Each row is a point on a landscape with many valleys, with its height.
A ball rolls from a point to whichever of its 2 nearest points has the largest drop for the distance, and stops where none of them is lower. Distance is the straight distance between rows; heights are no part of it.
geras: [ 31 -14  -4 -48   8  22  15 -37  -6  18  -2   4 -10 -24   9  36  -9  15
  24 -18  -9  14]  height 46.3
vas: [ -8  -5   1  19 -20 -11  -7  23  12  28 -22 -16   7 -17  13  20 -27  52
 -25 -26  -8 -34]  height 12.7
lal: [ -9  10 -18 -17  31  31   4 -35  21  -8   7 -48 -15  10 -32   8   8  -6
 -12  -1  -7 -11]  height 41.4
Lidam: [ 12 -14  36 -17  13   3   0 -10   3  18  20  20  26  -4 -34  11  -4 -30
 -23  -6 -21 -33]  height 33.6
tivu: [ -8  18  14   1  17  49 -33  -8   0  14 -10 -31 -34 -15 -37  11 -41  16
  22  -4   8  10]  height 20.0
Ril: [ 13 -27  29 -17   1   1   5 -27   7 -17  37  -2  35 -20 -34  18   0 -30
  11   1 -18 -25]  height 37.0
Sumot: [  9 -21   0  17  25  35  20   5   6 -29 -31   5  -6  37 -22  -3   7 -15
   6  11  -8 -17]  height 54.7
vurov: [ -6 -24  23 -10  12 -23  25  18 -17 -39   7  58  16  -2 -17 -17  12  10
 -13  24   7 -46]  height 41.3
vopar: [  4  17   1  -4  31  32 -17   8 -24  15   1 -37 -52 -31 -23   6  -2 -13
  52 -14  16 -10]  height 35.8
vapok: [ 23 -11 -14   2 -30 -29  16  10   7 -21   7  19  24  -2  33  -8   7   9
  18   1  -4  24]  height 36.3
sideb: [-29  16   8 -16  47 -10  12  39  -1  22  -3  52 -16   5   5  -7   3  -4
 -28   5   6 -61]  height 15.3
Talit: [ -8  12  -9 -28  -3 -22  31  16 -13  21  15  64 -32 -13  62  -7  33   5
 -20  -8   5  11]  height 20.2
zigo: [ 22  -8 -24 -25   2  25  28 -21   4 -18 -12   6 -17  10  29  12  15  -5
  32   3  14  41]  height 36.2
mobef: [  4   7 -13  -6   1   0  -1 -11  -9  21  -3 -13   9 -12   8   2 -20  22
  15 -14 -18  21]  height 24.3
rufop: [-39  43 -12  12 -27 -17 -32  -6  13  -5 -33 -30   9  25  35 -15  -3  19
  10   6  25  44]  height 62.8
rig: [ 29 -41  26  14   2  18 -15 -13   5 -16  30  -1  24 -13 -52  13 -18 -17
  -7   8 -16   0]  height 40.2
Tatu: [ 23 -40  24  13  -1  18  -8  -2   4  10 -13   2  19   0 -31  11 -27  12
 -16 -15 -27   0]  height 43.3
viv: [ 12 -13  23  11  17  13  36  30 -17 -23 -13  38   0  25 -17 -23  10 -10
  -4  17 -16  -6]  height 50.4
riv: [-24   0  -4  -2  25  -2  32  50  -2   8 -23  46 -31   6  13 -21   8  10
   5  -4  10 -49]  height 22.4
dete: [ -7 -10 -39 -26 -32 -22  18 -12  31  13  29  12 -19  -6  47 -18  42   3
 -17  -9  22  25]  height 32.9
ran: [ 10  -6 -16 -20  17  11  31   7   1   9 -22  11 -29   9  27  24  11  -2
  45 -11 -11   7]  height 40.5
bosot: [ -4  31 -17 -28 -11   6  -5 -47  12 -40  -2 -24  -2  17  10   2  -1  -2
  25  20  39  52]  height 47.7
Rabed: [ 32 -25  14   1  -5  31 -40   1  30   7 -15 -30   6 -10 -20  25 -75  28
 -21 -18 -14  12]  height 6.2
vina: [-19  -7  20  33  -6   7 -18  32  -6  41 -27  -7 -20 -23  -4   7 -13  41
 -23 -49 -11 -37]  height 5.8
gipap: [ 17  -3   1 -29  -5 -18  34 -15 -24   8  27  48 -12   0  40   0  43   0
  -6   5   0  26]  height 24.7
niso: [-11  38 -12   4 -40 -33 -43  -6  -6   3 -21 -17  38  26  30   7 -24  18
   5  15  21  54]  height 60.4
dufe: [  6  28 -27  -7   2   0  18 -70  -5 -42   5 -21 -17  14  18 -10  36  -4
 -13  19  23  29]  height 43.9
tuf: [ -8  -7   4  47 -14   2 -11  39  18  -3  -1 -11  26   9   2 -24 -12  18
 -53  -7 -13   3]  height 69.5
Lupu: [  4  -5  10  24  25  44 -37  26 -16  22 -14 -50 -34 -27 -28  -4 -12 -13
  30 -21 -13  -3]  height 31.2
miriz: [ -7  19  10 -31  35 -37  20  26  17  10  14  70 -16   7  22 -14  20 -22
 -25  18   6 -43]  height 8.6
Ditov: [  3 -17  -6  43 -64 -33 -25   2 -16 -15  27  16  42 -24 -11   3  -7  15
  23  17  11 -13]  height 18.8
dofif: [-24   1 -15  13  19  11  -1  20  15  40 -17 -28 -19  -6  -2   6  13 -21
  15 -33 -26 -35]  height 33.5
neka: [  6  18  27  24   0  48 -61  21 -15  14 -10 -55 -50 -41 -30   8 -45   8
  20 -18  -3   3]  height 26.3
rab: [ -9  35  -6 -24  28  19  -6 -48   2 -18  17 -49  -9 -13 -36   4 -10   6
  -6  16   7  22]  height 44.8
lub: [-17  -1 -16 -13  16 -19  22  25   3  21  -8  12 -65 -25  34  -5  55 -15
  18 -18  28 -42]  height 24.0
soniz: [ 11 -10   3 -32  33  22  26 -12 -24  28 -17   4 -30 -13  12  35   8 -10
  31 -15 -10 -17]  height 43.5
tivar: [ 23  -2   3  -9  -9 -33  26 -13  -3 -37  42  48   4 -10  19 -21  42 -51
 -16  25   3  -8]  height 32.7
Botam: [-24  16  24 -37 -26 -23 -42 -40 -26 -14  -8 -14  37  23   5  17 -19  11
  23  44  44  62]  height 53.2
fozu: [ -4   0 -28 -11 -11   1  23  17  16   2 -16  10 -57  -1  35 -10  56   5
  36 -24  38  -7]  height 18.4
tidur: [  1  17   9  13  -1  39 -45  15  28   5 -23 -50  -5  -4 -13  20 -68  16
  -4 -19  -7  21]  height 10.6
Ruva: [ -3 -25  41 -11  33   1  11  23  15  22  -2  49  12  16 -26  12  10 -19
 -17  -3  -9 -36]  height 29.5
tuv: [-40  41   5   7   9  15 -21 -14  23  -3 -18 -48  -6   8 -23  -3 -15  13
  18   0   8  25]  height 26.4
samu: [ -3  30  13 -42 -15  -2 -20 -42   2 -25   4 -23  16  14  -9  28 -22  17
  39  29  35  52]  height 50.8
lem: [-16   0 -18  -6  25  14  16  -6  25   3  -8 -23  -5  10  -8   0   9 -19
   3 -20 -17 -15]  height 37.7
lil: [-16 -24  13  32   5  -2   4  50  13 -18  18  20   2  -2  -9 -25  -6 -11
 -60   7 -10 -12]  height 69.3
revu: [  4 -38  43  20 -15 -10   1  25   4  -8  24  42  36 -10 -30 -10  -2 -14
 -22   0 -17 -21]  height 30.5
bar: [  2 -10 -11  -7  33  45  -9  13  26  16  -2 -32 -21  -2 -19  19 -37 -23
   7   1 -18  -4]  height 18.6
rige: [ 11   0   8 -12  47  51  16  -2 -25  -6  -6 -11 -38  22 -11  11   7 -24
  25  11 -18   2]  height 12.8
gov: [ -1  12   7 -26   7 -42  32  19  -8  15  27  56  -2 -14  40 -22  12   0
 -34  14  -4 -16]  height 15.0
Suvuf: [ 22 -16  24  15   3  15  26  19  -8  -3 -15  26  26   8  -9   3 -14   9
   0 -15 -27   0]  height 46.5
tedo: [ -4  37 -43 -16   4   9   5 -53  13  -5  -2 -31 -30   1  28 -18  36  -2
   7   2  22  37]  height 40.6
tovu: [  7 -26   9 -32  53  37   7  -8 -13   6  -3   5   0  35 -23  27   4 -35
   7   9 -20 -22]  height 19.7
rabe: [  4  19 -18  -2 -32 -40 -36 -37 -15  35   7 -15  41 -12   5  -5  -7  17
  -8   1  12  26]  height 12.6
Rokel: [ 16 -14   7  -4 -10 -23  10  21  26 -17   9  24  31   8  21  -3 -13 -22
   6  -1 -25  -3]  height 40.8
Fules: [ -9  18 -38 -15  -6  -7  30 -29  13   4   7  -7 -15   0  16 -10  38  18
  -6  -3  17  12]  height 37.1
Kunul: [ 16   2 -13  -2  32  29  15   0 -28 -18 -35 -18 -54  19  12   3  23 -26
  46   5   7 -17]  height 3.7
Fove: [ 17  -8 -23  -3 -38 -37   6  18  10  20  11   3  23  -9  51  20 -15  31
  -9 -29   3  -5]  height 24.2
gatug: [  3   6   9  -4  17  31 -11 -27 -22  13 -13 -18   2  -7 -25  12 -27  23
  15  -4 -23   7]  height 25.7
Nodo: [ 10  21   0   7   8  10 -16  25 -10   7 -11 -42 -52 -33   5   8  16 -10
  70 -30  10  13]  height 39.9
vabir: [-15  14   4  39 -30 -15 -32   8   1  13  -4 -21  51   5 -13 -10 -27  35
 -41  -6  -9  19]  height 66.5
Bon: [-14  25  20 -17 -29 -15 -63 -34 -28  -3 -18 -20  43  17 -21  -5 -43  16
  13  31  23  49]  height 55.3
pev: [  3 -11  26  18   0 -24  14  -2 -11 -17  35  19  30 -10 -28 -27  11   0
 -20  19  -8 -13]  height 34.9
tid: [  9  -5  25  -6   0 -33  20  11 -14 -40  39  67   3   2  -1 -20  24 -34
 -10  40  11 -42]  height 37.2
Gakad: [ 15  -7  -1 -21  -2 -25  39 -30 -19 -28  28  49 -18  -5  38 -11  55 -20
 -31  36  15   6]  height 28.8
panis: [-34 -27   6  25  36   1  -5  39  25  13   0  19 -14  13  -9 -19   9 -24
 -55   7  -9 -31]  height 66.7
Bosob: [-20  16 -14  17   5  26 -19   8  30  -9 -16 -46   1   6  -3  -7 -37   8
  -5 -10 -22  24]  height 19.3
Fozi: [-10  27  -2  12 -39 -21 -49 -10  -3 -22  -6 -18  42  26  -5 -11 -29  -6
  13  32   7  52]  height 57.8
kor: [-19  10 -22   1   9 -12  16  28  11  20 -16  -3 -42 -11  37   3  18 -23
  13 -20  -9 -38]  height 28.9
kezo: [-10 -22 -22  17  30  32  14  -4  -1  -5 -36   4 -28  47  -1 -14  12 -48
  -6   6   2 -45]  height 59.2
Kores: [ -3 -38  18  48 -48 -21  -8  32  -9 -22  30  29  38 -18 -21  -2 -12   6
   2  -1 -12 -31]  height 25.1
zama: [ 17   8  12  15  -2   0   9 -37 -16 -49  23 -13   9  19 -25 -25  24 -24
 -23  25  -6   6]  height 43.1
bapu: [  3   8   2  -7 -14 -19  13  19  26  25  -3  -7  24  -7  35  17 -27  14
 -18 -35 -14 -23]  height 19.0
bez: [ 35   7 -27  14 -63 -67 -51 -22 -28  40   6  -2  49 -25  -3  10 -19  18
 -18   1   8  14]  height 5.7
Milu: [  3  30 -28  -2 -28 -23 -19 -11  -5  36  -1 -32  16  -8  27  10 -13  37
   4 -14   3  36]  height 18.5
vun: [ 13  13   0  18 -28   0 -30 -10  -1  -8  23 -37  37   6 -13 -12 -32  -1
  -1  15 -21  41]  height 60.9
Nukom: [ 14  -2  -2  26 -61 -33 -14  -7 -23 -29  26  22  31  -3   7   2   9   4
  49  19  15  21]  height 24.4
kiv: [ -7  15 -15   6   3  19  25   3 -12 -11 -31 -12 -48   1  15  -5  53  -4
  47  -8  27  -2]  height 12.2
Pavig: [ 15  22  -9   7 -13 -22  12 -59 -21 -45  32 -11  12   6 -10  -9  41  -8
 -14  24  25  22]  height 46.4
deno: [-11 -12 -31 -27 -22 -28  30   5  27  24  14   9   5 -17  53   8  14  25
 -13 -28   5   7]  height 28.7
fazu: [-22  -5  -2   0  11   3  35  17  -9  -1 -13  21  -2   4  -2 -18  17  30
  -3  -7   7 -24]  height 21.8
garu: [ 16  14 -13 -12 -21   0  20  -5  -1  -6  -7   3  12  16  31   4   2  28
  35   1   8  56]  height 30.8
memup: [ 16  -4 -15  27 -71 -61 -33   8 -14  11   8   2  53 -22  -5   4 -14  30
  -5  -1  13 -12]  height 12.3
Duv: [ -6 -38  22 -16  49  30   1  13  -1  36 -16  30 -14  31 -27  27  -6 -26
  -8  -9 -20 -39]  height 24.8
vame: [-29 -19 -12  32  45  26  14  16  20  -4 -21  -1 -19  38 -24 -28  10 -40
 -43  20  -1 -28]  height 63.5
fasif: [  3  10  -5  25 -35 -27  -8   5   1  -6  21 -22  50  -9  15  -8 -20   1
 -29   1 -16  12]  height 63.8
Migo: [  3 -16  30  12   8  -6  19 -18 -22 -45  37  17   9   5 -42 -15  37 -32
 -39  27   0 -22]  height 39.1
legod: [-23 -18   6  21  20  18  14  37   1  21 -28  12  -9  -4 -20  -9   5  39
   0 -33  -8 -41]  height 14.4
tur: [ 10 -35   1   1  28  50 -27   8  32  20 -18 -28 -13 -18 -38  21 -50   6
 -16  -7 -10  21]  height 12.5

Call two points neighbours if one is among the 2 nearest of the other. Go from one point of each pair to the other, from neighbour to neighbour, staying as low as possible. Name the highest point that can't be avoided.
Rabed / miriz: vurov
Kunul / bez: lem
tivu / Rabed: tuv
tivu / garu: vapok
vina / miriz: riv
tivu / bez: gatug

Where does a ball stop that starts at each point below?
tid: miriz
Pavig: bez
vame: Kunul
tuf: vina
niso: vina
lem: Kunul
vurov: bez
Ril: Kunul
